A landscape with many valleys, sampled at points; each row gives a point and its height.
From any point a ball takes the steepest step (drop divided by distance) to one of its 2 nearest points. It stops when none of these is lower. Distance is the straight distance between rows; heights are no part of it.
z687 h=1.77: [-16.0 -46.5 -45.1  14.1  23.5  12.6 -31.0   8.7   7.4 -45.7 -42.5  -6.1
   3.2  15.8  16.9  -9.7 -16.8  16.3  -3.5 -11.9 -20.5  12.5  37.8  28.6
 -46.6]
z842 h=9.18: [ 17.8 -69.0  19.0  31.2   8.7  20.5  44.5 -32.1  31.2 -15.2  44.4  -4.6
  10.2  -9.3  22.8  -0.3   8.9  48.9   4.4  -0.7 -19.6  19.3 -15.5  -9.1
 -11.1]
z622 h=2.26: [  1.0  32.5   2.3 -10.5  -3.6 -15.5 -16.0  -9.8  -8.8  36.1   0.5  16.2
 -10.1  28.3 -20.6   3.2  -7.5 -37.1  23.8  19.4  28.1 -15.4  -1.2 -10.0
  14.7]
z426 h=4.44: [ -3.6 -19.8  22.0  21.8  13.1  24.5  17.3  -2.7   0.8   4.2  17.8 -11.6
   3.8   6.8 -40.2  -1.5  -5.1  12.6  -6.3  -5.6  11.0   6.4 -23.0  17.9
 -22.7]
z64 h=7.83: [ -7.6  -1.0 -29.1 -25.2  -9.9 -16.1 -25.7 -20.5  20.3  34.3   7.4  21.7
  24.2   1.7  33.3 -33.6   0.7   6.7   2.6   7.6  15.6  18.8 -11.0  23.2
   3.3]
z465 h=3.74: [  3.7 -20.0  14.8  22.6   1.7  23.1 -22.9 -10.4  -3.1 -55.9  24.7  -0.1
  -5.0  -6.5  13.7 -18.6 -24.9  -5.8 -12.1 -20.7  -6.2  51.2 -20.0  -9.8
 -70.8]
z776 h=4.01: [  9.9 -32.4  46.6  44.7   6.5  20.0  40.4 -19.9   0.8 -19.1  22.9  -7.5
  -9.6   8.2 -38.5  19.9   0.4   3.9   1.5 -12.5   0.3   9.8 -26.1  -9.9
 -31.9]
z786 h=8.61: [-10.7  25.5  11.2  -2.3  21.4  36.7  17.3  59.5 -26.2 -18.1 -21.5 -28.1
  -9.0 -28.3 -46.5  13.1  16.3  -0.4 -26.6 -12.2  -4.0 -41.3  21.0   8.6
  14.8]
z59 h=2.40: [  6.4  16.1 -28.5   1.2  13.8 -35.8   3.9   9.3   9.7 -24.4 -41.7 -30.1
  -8.1 -19.0  45.5  20.6  -5.7   9.6 -30.9 -30.1 -26.1  19.0  16.3 -24.7
  -2.1]
z138 h=1.63: [ 18.2  60.7  16.9 -33.5 -24.1 -13.7 -36.4  22.0 -14.0  55.4   8.9   1.5
 -27.0  13.6 -37.5  16.6 -10.1 -30.8  12.4  25.0  45.2 -26.5   1.2  -7.3
  37.3]
z81 h=3.67: [ 22.9  -8.8  37.6  10.9 -37.6  21.4  11.4 -15.2  -2.9  -5.2  64.3  23.0
   8.3   2.5  -2.8 -26.8   7.2  -7.2  13.9  -9.2  15.2  15.7 -24.7 -12.9
 -27.8]
z609 h=2.79: [ 25.1  36.1  22.7  -9.7 -48.3 -22.4 -15.6 -11.9  -4.3   7.8  27.1  24.5
   6.8  -0.7  11.6  -4.5  -4.6 -35.3   1.5 -14.2  25.8  18.8 -16.5 -36.9
 -13.2]
z421 h=8.77: [ -8.8 -15.1 -11.1  20.1  45.8   3.4  21.4  16.1  -0.2 -16.2 -39.3 -40.2
 -18.1  -4.8 -19.3  37.3   2.5  20.6  -5.9  -0.6 -31.6 -18.1  17.1  14.1
  14.7]
z134 h=3.93: [ -0.2   8.1   8.2  16.8  -1.2   8.2 -18.3  -5.4  -9.9 -46.1  -1.3   9.3
  -6.0   7.6   1.6 -10.5 -16.9 -27.1 -14.6 -18.2   2.0  30.5  -3.0 -19.9
 -53.2]
z145 h=2.81: [-29.3 -16.0 -38.4 -15.7   8.0  29.7 -69.2   6.2  -4.1 -44.2 -11.1  20.2
  11.7   3.9  24.5 -49.8 -20.9 -17.1  -7.4  11.1  11.3  18.3  27.8  24.4
 -56.6]
z273 h=8.95: [-11.4 -38.6 -31.6  24.7  48.2 -30.4  10.5 -36.0  16.7  -9.3 -53.3 -15.3
 -17.6  35.8  10.9  36.7 -15.3  16.2   7.8  16.8 -35.5  -3.2  14.0   3.4
   7.1]
z32 h=2.31: [  6.1  43.1  16.9 -13.5  -5.5   8.8  -1.4  16.1 -23.8  29.5   4.1   3.9
 -24.3  14.3 -46.7  13.8   1.1 -31.8   8.6  17.6  22.5 -30.0  -0.6  -9.2
  23.1]
z882 h=2.01: [  7.2  -3.6  39.7  28.1  18.5  20.3  38.2  -8.4 -24.0   1.9  12.6  -4.2
 -36.2  17.5 -68.5  38.2   3.0 -16.9  18.8  12.9  -0.6 -24.1 -12.4  -9.7
   7.5]
z887 h=5.23: [ 12.6  13.4   7.5 -23.0  -7.5 -19.2 -20.5   2.2   4.3  77.7  24.5  -9.2
 -19.8  10.3 -34.2  16.3 -17.4   8.5  26.6  29.4  39.3 -21.1 -15.7  20.1
  44.5]
z626 h=2.11: [-22.5 -29.3 -26.3  18.5  27.5  19.9  -7.5  13.0  -8.2 -37.8 -34.9  -1.1
   2.7  20.5 -17.5  -8.0  -9.0   0.9   0.8  -6.4  -8.1 -13.8  28.0  30.4
 -31.9]
z919 h=3.87: [  9.0 -24.8  10.3   6.8 -17.3  21.9  19.9 -16.5   1.9  -6.8  44.2  23.2
  15.9   3.2  11.1 -35.6  18.4   7.2  16.0   4.0  -3.2   2.5  -4.9   0.6
  -7.8]
z234 h=9.10: [ 17.8 -45.6  12.4  27.5  -4.9   3.0  48.2 -36.3  12.4 -25.0  31.6  10.5
   3.3   2.9  24.2   2.1  17.2  12.4  16.1  -1.8 -26.4   8.4   2.7 -26.6
  -4.2]
z337 h=8.92: [  7.0 -10.3  25.5   7.7   3.0   0.1  46.8  -5.7  -4.8  20.9  25.7  -3.6
  -3.8  -7.2 -22.1  25.4  14.8   5.1  19.6   8.6  -9.1 -16.1  -9.5 -16.8
  31.1]
z790 h=3.16: [ -2.2 -28.3  14.0  36.2  35.2  -3.8  17.0 -27.0   3.5 -18.1 -21.1 -14.3
 -21.0  29.1 -32.8  32.6 -14.2   2.2  -2.6  -0.6 -13.2   5.3 -17.2   0.7
 -17.2]
z635 h=8.30: [ 13.1  28.2   2.8   2.9 -13.6 -16.8  19.6  -6.7 -18.0 -30.7 -14.4  14.4
  -5.7  -0.3  21.0   2.8  14.4 -31.0  -4.9 -18.8  -8.2  -6.6  20.6 -44.7
  -2.2]
z377 h=2.43: [ -5.2 -23.5 -33.6  14.7   9.6   5.1  29.5  25.1 -12.1 -40.2 -17.9  -5.1
   8.7 -23.2  23.7   7.4  31.0  13.4  22.7 -13.9 -43.6 -41.5  60.7 -10.4
  20.6]
z884 h=6.26: [-28.0 -32.5 -17.4   5.5  26.6  41.8   8.0  23.4  -9.5  -7.7  -0.1  -2.2
  22.3   4.6 -30.3 -28.4   6.8  21.1   4.7   9.9  -0.1 -30.6  17.4  55.7
  -1.9]
z279 h=3.99: [ -5.8  28.9   5.8   3.9  19.0  10.3   0.1  24.5 -15.9 -23.1 -34.9 -20.6
 -18.1   0.4 -27.4  16.1  -7.0 -15.8 -30.1 -14.4   1.0  -6.0   8.5  -4.3
 -16.8]
z352 h=2.78: [ -8.0 -42.7   0.3  41.4  33.5 -12.9 -17.2 -34.0  11.2 -30.2 -32.1 -10.4
 -15.2  37.9 -25.3  21.6 -29.5   4.7 -11.8  -1.6 -18.3  27.3 -27.6   9.7
 -41.2]
z775 h=2.50: [  2.4  17.7 -23.0  -3.2   2.2 -31.4 -12.0  -8.3   5.4 -28.2 -29.0  -2.3
  -2.7  -4.2  49.1  -2.0 -10.8 -12.2 -20.8 -17.7 -12.5  30.7  11.6 -29.9
 -21.5]
z461 h=2.74: [ -5.7 -16.7  20.3  32.3  41.2  18.8  33.9  -8.8 -18.4 -18.8 -19.1 -10.8
 -39.2  26.5 -56.7  43.3   2.4 -11.5  19.0  14.3 -23.1 -30.6   5.1   2.6
  10.3]
z217 h=8.56: [ 35.7  42.1  17.3 -20.6 -23.1 -44.5 -13.0   6.8   3.2  55.1   6.1 -18.3
 -38.0  -0.2 -10.2  40.6 -21.1  -2.2  11.3   8.8  24.9  -4.4 -12.6 -20.7
  39.5]
z356 h=7.20: [ 13.0  37.3  25.0 -21.9 -39.5  29.2   9.3  53.2  -6.8 -15.8  12.4 -10.4
  25.0 -54.0  -0.4 -12.1  23.8  18.9 -45.0 -27.8   0.7  -6.1  -8.4  -2.4
  10.7]
z204 h=3.61: [ 18.5  21.6  19.4 -18.8 -47.6 -14.8  12.7   1.6   0.8  28.2  27.9  16.8
  16.2 -16.6   9.2   2.7  16.9  -0.6   4.2  -3.0   2.0  -1.3 -12.7 -13.3
  28.9]
z750 h=8.69: [-10.1  -2.9  -9.8  15.0  34.2  22.9  20.4  48.6 -19.2 -36.0 -40.7 -35.3
 -13.2 -21.9 -27.0  28.3  11.9   9.7  -9.5 -19.1 -27.1 -41.0  40.2   9.8
   9.6]
z722 h=3.32: [-14.0 -15.2   9.0  29.7  34.8  15.0   6.4  -8.0 -15.9 -31.3 -32.7  -5.1
 -25.9  39.0 -53.0  19.4 -12.9 -19.5   1.4   5.6 -12.0 -17.1   4.1  14.9
 -22.5]
z720 h=4.21: [-17.1   9.2  -5.4   5.5  10.0  28.5 -29.3  42.7  -9.8 -58.6 -35.2 -15.8
  -0.5 -21.5 -17.8  -8.2 -20.8 -14.0 -46.1 -25.2   9.4  14.1  21.9  -0.7
 -55.1]
z105 h=4.27: [-14.1  25.5 -22.9 -14.3  10.3  13.8 -29.0  50.0  -1.8 -32.4 -45.3 -19.5
   4.1 -25.4   2.9 -10.3  -9.4  -1.4 -52.9 -18.7  10.5   2.0  32.9   3.7
 -27.0]
z511 h=3.40: [ 16.8 -39.3 -10.0  18.3   0.5   6.5  13.1  -9.1  16.3 -46.6   5.8 -12.9
  -2.2  -8.5  48.9 -10.4   6.6  27.2   0.2 -20.7 -32.5  28.5  15.0  -9.7
 -38.1]
z985 h=2.53: [-29.5 -10.7 -28.0  -0.9  14.3  26.4 -33.3  11.0  -6.2 -29.9 -17.8   9.1
  14.2  16.5  -8.5 -37.6 -11.3 -13.5  -9.6   6.9   9.9   3.5  21.0  31.0
 -38.3]
z50 h=2.52: [  9.0  56.4  11.0 -22.8 -31.1 -18.0 -25.4   4.9 -12.5  12.4  -2.4  17.0
  -1.6  -0.2  -8.1  -2.3  -3.8 -47.8 -12.8  -3.4  32.4  -0.8  -2.3 -34.1
   1.3]
z149 h=2.02: [-22.1 -20.7 -35.0   8.8  30.4  -2.6 -36.4   7.8  12.7 -32.1 -46.5 -22.2
   0.0   5.9  10.6   0.2 -32.9  13.2 -25.8 -10.2  -9.3  31.1   5.6  23.5
 -44.2]
z718 h=2.54: [-21.0  45.7  -8.1 -12.8   5.9   0.2 -34.7   7.0 -19.1 -14.4 -30.0  16.5
  -5.0  23.4 -17.6 -12.9 -10.6 -57.5 -12.0  12.3  24.6 -12.1  18.4 -13.9
 -16.4]
z743 h=8.44: [ -9.7  15.9   6.1  -0.3  -3.4  27.4  11.6  21.5 -17.7 -21.1  -4.2   9.0
   7.1   1.1 -24.4 -16.2  10.0 -22.1  -9.4  -5.1   5.2 -21.6  17.6   1.8
  -8.1]
z566 h=2.22: [  4.5  56.9  14.4  -6.9   0.5  -5.0 -27.4  10.7 -19.5   7.7 -16.4  -1.4
 -22.5  14.9 -35.5  15.7 -16.9 -55.9 -18.3   1.3  29.3  -3.5   0.9 -28.8
 -11.8]
z494 h=7.48: [  8.1 -17.3   4.3   6.6  -3.3  -6.6  -4.1 -13.2  26.6   4.3  19.4 -11.0
  11.0 -16.5  26.6 -13.3 -17.3  26.0 -15.2 -11.6   2.9  50.9 -36.5   2.8
 -27.7]
z436 h=2.30: [ 11.3 -17.5 -39.7  18.8  17.3 -21.6  12.5  13.0   9.9 -41.7 -44.3 -29.1
  -4.4 -20.4  52.2  17.9   6.2  25.4 -13.2 -31.2 -41.1   1.4  45.8 -16.8
  -9.4]
z267 h=8.51: [ 25.3  42.2  -2.0 -19.2  -2.3 -53.1  -0.9  -4.1   0.8  41.8 -16.4 -19.0
 -32.7  -4.8  16.1  46.4  -8.8  -0.8  -3.1   5.0  -1.8   1.4  -9.8 -35.1
  46.5]
z257 h=8.37: [  9.0  -6.0  -7.6   5.2   7.5 -40.1  34.0 -31.5  11.2  10.8  -7.1  -3.5
  -6.4   4.1  31.5  29.4   3.2   2.0   8.1   4.0 -23.0   5.3   1.9 -27.1
  22.4]
z744 h=5.27: [ -7.8 -23.3   3.1   3.3  -6.2  21.4 -10.1 -27.2  -4.4  20.0  44.1  31.2
  25.3  25.2 -19.2 -43.8   6.5  -2.9  21.5  12.9  29.4  -4.3 -20.3  22.2
 -10.7]
z258 h=1.16: [  0.7   0.7  30.8  11.5   5.6  19.0  22.5  -8.9 -26.1  25.7  24.2  14.7
 -20.6  30.5 -65.2  10.7   5.7 -27.4  31.3  20.5  19.8 -34.9  -7.6   0.8
  12.5]
z705 h=5.47: [-20.6 -10.8 -15.8  -6.8   1.7  12.6 -40.4 -29.9 -10.9  25.0  22.0  44.9
  26.3  40.0  -6.8 -52.9   8.0 -19.0  27.6  26.9  43.6 -14.4  -7.2  26.3
  -3.9]
z158 h=3.11: [ 16.5  16.2  19.8  -5.6 -36.9  13.1 -17.2 -10.0  -3.6 -15.2  41.7  23.3
  10.2  -8.5  18.4 -32.2   0.4 -24.3  -0.9 -11.2  13.8  31.8 -16.9 -20.7
 -31.9]
z761 h=5.04: [ 11.2  35.2   6.8 -33.1 -42.5  -7.0  12.0  23.1  -5.6   7.9   2.6   6.5
  22.2 -39.4  26.3   5.6  29.3   6.3 -18.3 -12.9 -14.4 -13.1  -1.9  -7.8
  48.2]
z490 h=6.52: [-19.0 -26.1   9.5   9.9  13.5  50.6  32.9  36.2  -5.5  -3.8  22.0 -16.6
  23.8 -24.4 -36.3 -22.7  16.1  32.0  -0.7  -3.1  -7.1 -24.0  -1.3  45.9
   2.9]
z29 h=5.08: [ 13.1  -2.6  14.7 -19.6 -11.4 -27.7   4.8 -10.8   0.2  71.7  38.1   3.4
 -19.9   8.0 -21.7  32.5  -5.2  10.8  50.6  40.1  19.9 -30.7 -10.6  -1.7
  73.6]
z601 h=2.75: [ -0.7 -10.6 -27.1 -12.4 -20.9  11.7  17.3  27.8 -12.0 -37.5  -8.7  15.9
  18.8 -24.2  46.7 -15.3  43.5  10.8  23.3  -6.8 -36.4 -40.1  57.6  -3.4
  25.2]
z330 h=7.72: [ -1.8 -10.5 -10.1  -2.6   2.2 -24.6  -8.4 -37.1  15.0  40.8   8.5  10.1
   4.9  19.9   7.6  -7.2 -12.7   1.9  14.8  12.1  18.3  11.7 -19.1   7.3
   2.4]
z503 h=4.10: [-16.1  23.6  -4.8   1.4  11.4   9.4 -29.9  19.5  -5.5 -24.3 -22.1  -6.5
  -0.3  -0.7 -19.7  -6.8 -23.6 -22.8 -31.5  -9.3  12.6  19.3   1.2  -0.2
 -35.7]
z868 h=3.20: [ -2.2 -31.0 -15.0   4.1  -0.9  16.4 -37.1 -33.4  -6.6 -42.3  17.3  26.7
   0.6  23.0  42.5 -45.5  -6.4 -18.5  19.1   1.9  -3.2  29.1   7.3  -0.6
 -50.9]
z674 h=4.00: [ 11.5   3.7   5.5 -17.5 -39.0  -1.8  22.8  -4.6  -1.9   0.1  28.6  27.9
  21.3 -17.0  33.6 -15.7  32.6   5.4  11.5   0.3 -20.1  -6.3   5.1  -8.5
  26.2]
z804 h=8.62: [ 28.4  33.2  28.8 -20.9 -20.6 -27.7   0.4  20.0  12.5  53.9  11.0 -31.5
 -13.7 -29.2   0.6  38.4  -8.4  22.9  -8.9  -8.8  15.0   7.1 -29.7 -14.2
  33.7]
z733 h=8.66: [ 14.7  12.5  31.3   4.6   5.3 -11.7  13.7  14.8  20.1  44.3   3.5 -43.5
 -22.2 -20.1 -15.3  37.4 -12.7  34.4  -8.8  -7.8  14.4  17.3 -39.1  -6.1
   7.3]
z332 h=2.15: [  1.9 -41.6 -30.8  29.5  18.3   1.7  26.9  11.9   7.6 -37.7 -23.6 -24.2
   4.0 -16.6  26.0  16.6  13.3  31.9   8.0 -20.9 -43.9 -13.2  46.1   0.8
  -7.3]
z200 h=7.31: [ -0.4  30.9  26.0  -7.7  -7.3  20.9   8.2  48.5   4.8   3.4  -0.6 -36.1
  10.6 -44.6 -12.4   3.8   6.7  27.2 -38.1 -23.2   9.1   6.4 -25.9   8.2
  -0.7]
z118 h=3.17: [ 21.9   1.5  36.7  -9.7 -45.2 -10.2   7.2  -1.2  10.7  47.8  53.6  11.1
  15.8 -12.9 -14.5  -2.8  -0.8  13.7  12.8  -2.2  25.3   3.7 -31.6   1.3
  15.9]
z103 h=2.18: [  3.6  48.4  15.6 -41.2 -41.0  -4.8 -29.2  23.5  -5.2  57.9  17.0  17.0
   8.5  -3.5 -27.0  -2.0   4.8 -19.2   8.2  17.8  38.5 -27.4  -7.2  13.2
  41.6]
z593 h=2.98: [ -5.6 -25.7 -33.8   1.7   9.2 -23.3 -18.3 -48.3  14.9   2.3  -1.2  19.0
   9.7  25.5  50.8 -26.6  -9.6   3.9  10.7   8.5  -0.5  29.8  -2.0   1.1
 -15.6]
z967 h=4.58: [ -4.7  53.0 -10.5 -47.2 -27.2  -5.2 -23.4  37.5   0.9  12.3 -22.9   2.1
  20.2 -35.2  11.5 -13.9  10.8  -5.7 -41.1  -1.0   8.1  -5.6   9.6   2.3
  26.9]
z57 h=1.83: [  9.3  11.2  23.5  -3.4 -10.2 -10.7  -3.2 -17.1 -17.4  45.8  27.9  17.6
 -16.7  36.0 -41.0  12.5  -3.4 -28.6  44.4  27.2  36.4 -33.7  -7.7  -9.0
  25.5]
z972 h=3.01: [-11.7 -31.8 -34.0 -20.2   3.4  20.1 -63.0 -17.2  -0.6 -44.1   8.8  16.8
  -1.1   6.2  64.8 -58.9 -13.4  -3.1   9.1   6.0  -5.6  32.4  18.9  15.7
 -52.0]
z282 h=2.38: [-15.2 -29.5 -18.3  21.5  43.8 -14.7 -18.1 -12.6  21.7  -6.3 -43.5 -29.6
 -10.2  20.7  -5.3  18.6 -29.6  24.8 -17.9  -3.5 -12.9  27.1 -20.2  26.9
 -25.3]
z777 h=4.34: [ -3.9 -15.1  -6.1 -11.3 -17.1  -8.6  37.6  -5.4   4.1   5.6  15.8  20.8
  23.7 -21.8  36.5  -3.4  37.9  15.3  30.1  15.6 -33.2 -22.1  13.0  -4.6
  56.9]
z455 h=7.64: [  9.7 -26.3  -0.7  20.1   5.3 -39.4 -19.8 -57.8  21.2  28.7   9.9   6.9
  -7.7  30.0   8.3  11.7 -33.8  -1.8  13.2   4.3  20.2  38.0 -33.2 -17.2
 -15.9]
z539 h=4.86: [  2.9  11.1   8.5 -31.0 -25.3 -27.5  12.1   2.6  -2.3  60.6  18.5   7.7
   1.9 -17.3   1.7  25.2  13.2   9.7  31.7  27.5  -6.4 -23.1  -8.2  -1.9
  81.9]
z150 h=2.71: [  6.2  11.7  15.1 -27.5 -33.0  -8.4  -6.0   2.3   4.6  63.8  34.9  16.0
  12.8  -0.6 -18.8  -7.5   3.2   1.3  20.4  15.4  30.6 -16.0 -17.7  18.0
  38.4]
z646 h=3.53: [ 16.8 -37.2  11.0  34.6   1.5  22.9   9.2  -6.2  -1.2 -69.1   8.2  -9.6
  -8.9   0.8  18.7  -7.0  -5.1   9.7  -5.7 -26.3 -23.3  31.4   5.7 -12.6
 -61.3]
z530 h=8.14: [ -1.2  47.9  -8.1 -36.5 -19.5 -23.5  -8.5   6.6  -4.4  38.6 -14.6  17.9
  -0.7  -1.2   8.4   7.4  10.8 -21.8   9.2  18.0   7.4 -25.0   8.2  -5.6
  50.8]
z297 h=8.04: [ -0.5  34.1 -12.8 -39.9 -38.4 -28.7 -26.1  -5.5  11.9  56.2   3.2  30.6
  17.8   1.5  20.9 -11.3  10.2 -14.0  13.3  20.9  22.4 -12.2  -3.3  14.3
  43.2]
z417 h=5.97: [-33.8 -22.4 -32.2 -17.4  15.1  33.9 -20.4  12.4   5.1  11.1   3.2   9.8
  31.3   3.5  -7.0 -53.5   3.9  20.6  -2.7  11.7  13.7 -10.4   8.4  59.8
  -4.6]
z386 h=7.94: [-10.6  -1.0 -20.9 -27.0 -16.4 -17.5  -7.6 -21.6  12.0  53.0  15.4  32.0
  23.2   6.5  21.3 -25.5  16.1   8.4  22.6  24.3  12.9 -11.5 -10.7  24.8
  37.3]
z162 h=8.80: [ -1.4   2.5  11.2   9.5  27.2   4.9  28.2   9.8  -5.5  23.1  -5.1 -25.7
 -23.7  -4.6 -32.5  35.0  -1.4  10.8   4.8  12.8 -11.6 -12.8  -9.6  -0.1
  29.3]
z858 h=8.24: [ -0.9  35.0  -2.4 -17.7 -14.5 -18.3  15.0   0.9 -12.7   2.4 -10.2  18.8
   3.0   1.2  19.0   2.6  19.1 -24.4   5.7   2.0  -6.4 -26.1  13.6 -22.2
  31.7]
z592 h=4.90: [-13.1 -10.2  13.2   4.4  -2.1  41.0  -3.3   6.7  -5.6   3.2  28.8  10.7
  23.0   3.9 -36.3 -38.4  -0.8  -2.1  -2.0   1.3  21.1   1.2 -16.3  28.4
 -25.6]
z444 h=8.45: [ 14.7  22.7  -6.1 -17.6  -9.5 -41.1  21.7  -8.1   9.5  28.3  -7.5  -7.6
  -2.3 -21.3  32.0  30.8  13.2   9.3   1.4   0.6 -24.4  -1.1  -1.4 -29.5
  51.9]
z501 h=4.79: [ 15.2  45.0   2.0 -40.9 -53.7 -10.1 -15.2  28.5   7.3   5.8  -1.4   7.0
  23.3 -44.0  41.1  -6.9  16.7   8.7 -40.7 -17.5   2.7  15.9  -9.3  -7.9
  25.4]
z928 h=8.83: [-16.0 -26.6 -27.1  16.5  56.9 -12.6  10.2   8.6  21.4   5.8 -47.6 -49.0
 -11.8  -4.7   3.8  35.5 -11.2  42.8  -9.9   5.1 -30.0  -0.2   2.2  28.7
  14.2]
z553 h=7.57: [  8.7 -26.5  -7.5  10.8  -1.8 -26.8 -24.7 -46.4  25.6  14.4  24.9   4.3
   7.5   4.7  36.3  -6.6 -26.8  12.6   1.0  -4.6  12.0  62.4 -38.3  -8.5
 -35.5]
z825 h=8.32: [  3.4   9.4 -15.2  -9.9 -12.4 -36.2  14.1 -29.2   7.5  10.7  -3.5  21.4
   5.1  10.2  42.5  -2.4  11.3 -13.0  20.4   9.1 -11.6  -0.2   8.4 -19.0
  20.6]
z564 h=4.38: [-11.2  32.4 -16.8 -29.4  -5.0   5.2 -17.7  47.2   8.6  -3.0 -25.6 -18.9
  17.8 -38.3  13.3 -17.3   1.0  12.1 -47.3 -14.3   3.4  10.4   9.1  15.5
  -2.0]
z152 h=5.69: [-32.6  -7.6 -31.9 -19.2   7.1  21.1 -56.0  -8.7   3.1  22.5  14.1  28.1
  31.4  12.5  -4.8 -62.8  -2.3  -4.1   0.2  18.1  37.8   3.6  -8.2  49.4
 -11.6]
z730 h=8.35: [  6.3   4.8  11.0  17.1  -1.0   9.5  29.5   6.6 -19.7 -39.5  -3.9   4.7
  -6.1   2.3  -5.2   2.8  14.4 -17.8  -3.6 -21.0 -14.4 -15.3  22.8 -21.6
 -16.3]
z909 h=6.77: [ -6.4   1.9  18.5   1.2  -4.6  36.6  35.3  45.1  -8.5  -8.1  16.9 -17.7
  17.4 -38.7 -22.2  -5.4  27.8  25.5  -9.3 -12.6 -13.1 -23.7   4.0  15.9
  17.7]
z822 h=2.60: [ -1.4  -5.4 -24.5  18.8   7.9 -22.5 -13.6 -30.0   0.6 -47.0 -25.0  11.3
  -8.6  24.7  38.3  -0.9 -16.1 -22.5  -1.1  -9.5 -14.9  32.8  14.2 -24.2
 -38.1]
z552 h=4.62: [  3.6  -2.1  -0.1 -20.8 -30.5 -31.6  23.3 -19.9  10.4  43.4  18.9  27.0
  16.7 -11.0  30.4  10.3  21.1  10.8  29.2  16.4 -11.3 -12.8  -6.2 -10.1
  61.5]
z710 h=2.76: [ -8.1  -5.1 -25.6   9.7  10.1 -26.9 -31.7 -47.9   4.0 -13.7 -16.5  26.4
   0.4  38.8  37.5 -13.4 -23.9 -32.3  13.1   7.4   2.7  30.0  -4.5 -12.3
 -29.7]
z349 h=7.02: [  2.0  19.2  18.9 -14.4 -33.5  39.4  17.2  39.9 -16.3 -18.6  26.4   9.2
  26.3 -32.2  -9.6 -26.9  29.9   3.1 -18.6 -13.6  -2.2 -20.0   7.7   7.0
   5.9]
z383 h=3.57: [  5.7 -29.0  45.5  44.4  21.7   4.5   5.6 -29.8   6.3  -8.1   1.0 -14.5
 -29.1  25.5 -52.0  38.0 -23.1   3.1  -1.4  -6.5   6.3  23.3 -44.9  -4.9
 -37.0]
z268 h=7.39: [  4.7   9.9  11.9   0.5   0.7   0.4   7.3  20.3  19.2   7.7   1.6 -28.4
   8.4 -31.7  11.3  -0.6  -6.2  28.4 -26.6 -19.9  -1.3  30.3 -27.1   4.1
 -10.2]
z80 h=8.72: [ 10.7   3.2  15.6   1.9  23.8  -6.9  13.6   7.6  11.6  54.9   4.8 -41.5
 -34.1  -9.8 -25.8  46.0 -11.9  34.0   8.7  19.8   4.7   0.6 -27.7   1.3
  39.1]
z74 h=8.89: [-12.2 -34.4 -24.0  15.4  54.0 -21.1  23.8 -23.0  23.4  22.0 -27.2 -29.4
 -15.5   7.5   8.1  38.7 -11.3  34.4   9.6  25.0 -28.7  -3.4  -1.3  11.4
  35.9]
z731 h=9.03: [ -0.8 -35.9  10.0  15.6   0.2  -3.9  50.5 -32.3   9.2  11.1  33.1  20.1
   8.0   7.1   6.2   8.2  20.6   8.3  30.6  16.2 -17.1 -15.1   1.5 -20.5
  26.4]
z899 h=3.22: [  2.1 -37.6 -25.4  12.1  13.2 -21.0   2.8 -31.5  26.2 -14.2  -6.3  -4.1
   5.8   5.3  53.6 -10.0  -8.0  23.9  -2.2  -4.8 -22.4  33.9   3.6  -0.1
 -18.9]
z675 h=3.47: [  3.7 -33.8  -1.9  -6.0 -14.2  28.7  -5.2 -24.3  -4.6 -30.4  33.9  30.0
   9.1  16.8  42.1 -56.4  21.2  -2.5  25.0   8.3  -6.5   2.8  13.8   3.7
 -26.5]
z468 h=3.73: [ -2.3  16.5  28.1  23.0  21.8  17.3  -2.1   5.9 -19.2 -31.7 -24.2 -12.4
 -30.1  19.9 -56.0  24.2 -14.8 -32.0 -20.2 -11.8   5.0   2.7  -7.6  -3.9
 -31.1]
z368 h=8.52: [-15.9  12.9   5.6   4.6  12.2  43.7   9.8  49.0 -26.0 -39.8 -22.4  -7.9
  -2.7  -6.7 -43.9  -5.0  10.8 -16.4 -21.7 -14.6   3.3 -35.9  38.0  11.6
 -20.1]

Where does a ball stop that starts at each point below?
z511 | z332
z29 | z138
z884 | z687

Call two points neighbours if one is among the 2 nearest of the other. Go from one point of each pair to the other, from neighbour to neighbour, staying as low as possible. Name the highest point that can't be avoided.
z138, z332 | z503
z258, z138 | z32
z258, z687 | z722
z566, z258 | z919
